Each row is a point on a landscape with many valleys, with its height.
A ball rolls from a point to the lowest of its 4 nearest points, and stops where none of them is lower. Distance is the straight distance between rows; heights are no part of it.
q_529 height 293: [120 118 147  85 128 148 146  98 105 123 118 143  97 129 127  73 169 136
 162]
q_399 height 356: [124 118 151 106 138 135 133 115 109 131 131 137 109 126 120  95 156 139
 168]
q_441 height 64: [136  99 143  90 123 139 144 111 124 136  97 158 129 111 136 102 167 145
 133]
q_562 height 196: [126 124 134 139 143 103 108 140 102 113 167  95 100 122 109 139  96 125
 174]
q_566 height 162: [144  91 127 110 109 135 148 115 154 145  71 178 158  88 154 126 161 148
  75]
q_308 height 92: [129 155 107 184 131 115 115 164 175 145 119 129 202 143 127 179 114 124
  75]
q_165 height 447: [132 134 131 133 130  99 109 149  90 111 178  77  76 132 110 157  60 106
 171]
q_58 height 374: [140 125 119 153 136 122 105 156 152 146 124 141 170 123 124 155 137 134
 104]
q_268 height 49: [136 138 113 170 138 116 106 160 159 140 128 129 182 130 125 167 124 129
  89]
q_65 height 152: [138  84 135  86 111 139 163  94 148 121  75 168 133  89 161 100 168 152
  96]
q_192 height 186: [150 152 106 141 117  95 103 179 140 120 154  74 126 175 124 199  44  99
 114]
q_109 height 366: [142 141 126 127 122  96 102 168  99 118 178  72  78 154 114 178  41  95
 153]
q_600 height 306: [105 145 136  88 136 174 146  76  84 122 133 134  63 137 128  53 167 120
 175]
q_664 height 235: [136 130 125 141 136  95 100 156 111 113 166  85 104 134 117 162  71 117
 152]
q_84 height 433: [143 107 134 126 128 127 119 137 138 153 109 157 155 110 129 133 156 144
 115]
q_623 height 299: [ 97 161 136 108 146 169 140  75  76 126 161 123  57 142 117  57 155 113
 196]
q_894 height 302: [112 132 147  92 134 157 146  89  94 125 135 132  85 133 122  68 167 129
 175]
q_813 height 138: [127  80 128  82 110 138 168  70 148 101  71 167 128  89 173  79 173 156
  94]
q_428 height 191: [130 141 112 169 116 137 122 155 171 163  94 162 199 125 133 160 148 136
  52]
q_929 height 67: [132 158 105 176 124 104 117 165 172 125 133 100 183 160 128 193  78 113
  89]
q_230 height 298: [105 150 147 130 149 133 135  97  82 116 179 102  68 132 106  93 118 114
 209]
q_118 height 236: [141 115 123 139 118 134 125 142 155 160  89 169 177 110 138 148 155 141
  72]
q_778 height 155: [136  81 130  97 108 133 164  92 152 125  65 175 146  82 163 109 165 154
  80]
q_965 height 218: [132 129 114 156 111 140 133 147 168 169  80 171 194 113 138 156 153 139
  47]
q_285 height 269: [119 129 141 135 145 110 118 124  90 109 176  95  88 126 103 123 100 122
 192]
q_528 height 296: [105 142 149 117 148 139 136 101  87 120 162 118  80 134 110  82 142 123
 199]
q_665 height 89: [120 164 112 197 121 125 132 162 189 144 110 130 215 147 126 180 117 124
  60]
q_455 height 297: [105 142 147 104 142 156 144  90  84 125 152 124  74 137 114  69 155 121
 190]
q_946 height 94: [138 138 107 163 138 106 100 162 148 121 146 106 160 137 125 174  97 121
 110]
q_694 height 61: [122 106 142  72 120 156 154  86 113 115 100 150  98 118 143  72 172 139
 139]
q_334 height 221: [133 123 132 144 140 104 103 146 113 116 161 105 116 123 113 145 101 129
 158]
q_460 height 239: [142 123 117 152 127 128 115 153 157 157 106 157 184 117 130 154 149 134
  83]
q_453 height 295: [113 134 148 125 149 128 131 109  91 120 165 114  85 132 108  94 133 124
 197]
q_198 height 232: [147 141 117 136 121  98  97 175 115 118 168  75  98 156 120 185  45 102
 138]
q_85 height 91: [134 124 131 142 140  99 105 148 110 111 166  94 103 127 108 149  86 124
 164]
q_341 height 71: [126 161 105 190 123 111 125 164 182 130 128 106 197 158 126 195  88 115
  78]
q_133 height 177: [146 145 110 148 125 100  98 170 134 116 160  78 125 159 121 188  55 107
 126]
q_781 height 386: [130 111 150 104 130 134 130 119 119 136 121 148 125 119 123 103 161 143
 154]
q_613 height 300: [ 98 168 137 123 155 160 140  78  76 121 177 110  53 144 114  67 137 105
 216]
q_893 height 145: [132 139 110 172 131 125 116 159 169 154 110 147 194 124 129 164 136 130
  73]
q_550 height 130: [139 130 113 157 139 103  97 159 131 116 155 100 140 133 120 171  91 120
 127]
q_656 height 195: [144 101 134 115 121 131 131 130 141 153  91 168 156 101 137 129 162 149
  99]
q_250 height 352: [109 128 137  78 126 169 151  79  94 116 120 139  76 133 129  54 171 130
 157]
q_956 height 93: [119  91 130  72 113 152 163  70 130  96  85 153 110 103 164  63 174 151
 108]
q_533 height 106: [108 167 115 200 108 131 147 166 191 158  94 149 227 147 125 172 133 128
  44]
q_921 height 277: [153 154 118 123 114  96 103 188 116 126 168  69  96 180 119 194  32  88
 132]
q_704 height 772: [139 112 135 130 133 120 111 139 131 143 123 143 145 116 121 130 149 142
 133]
q_12 height 212: [112 107 129  69 116 165 162  64 114  94  93 149  87 113 157  52 173 141
 120]
q_328 height 131: [126  87 132  78 109 143 167  81 138 108  78 162 119  97 163  80 171 149
 108]

Write out the way that a ball takes from each point below.
q_623 -> q_528 > q_453 > q_285 > q_85
q_460 -> q_893 > q_268
q_109 -> q_198 > q_133 > q_550 > q_946 > q_268
q_613 -> q_528 > q_453 > q_285 > q_85
q_921 -> q_133 > q_550 > q_946 > q_268

For each start below, name the point where the ball stops.
q_192 -> q_268
q_455 -> q_85
q_894 -> q_694
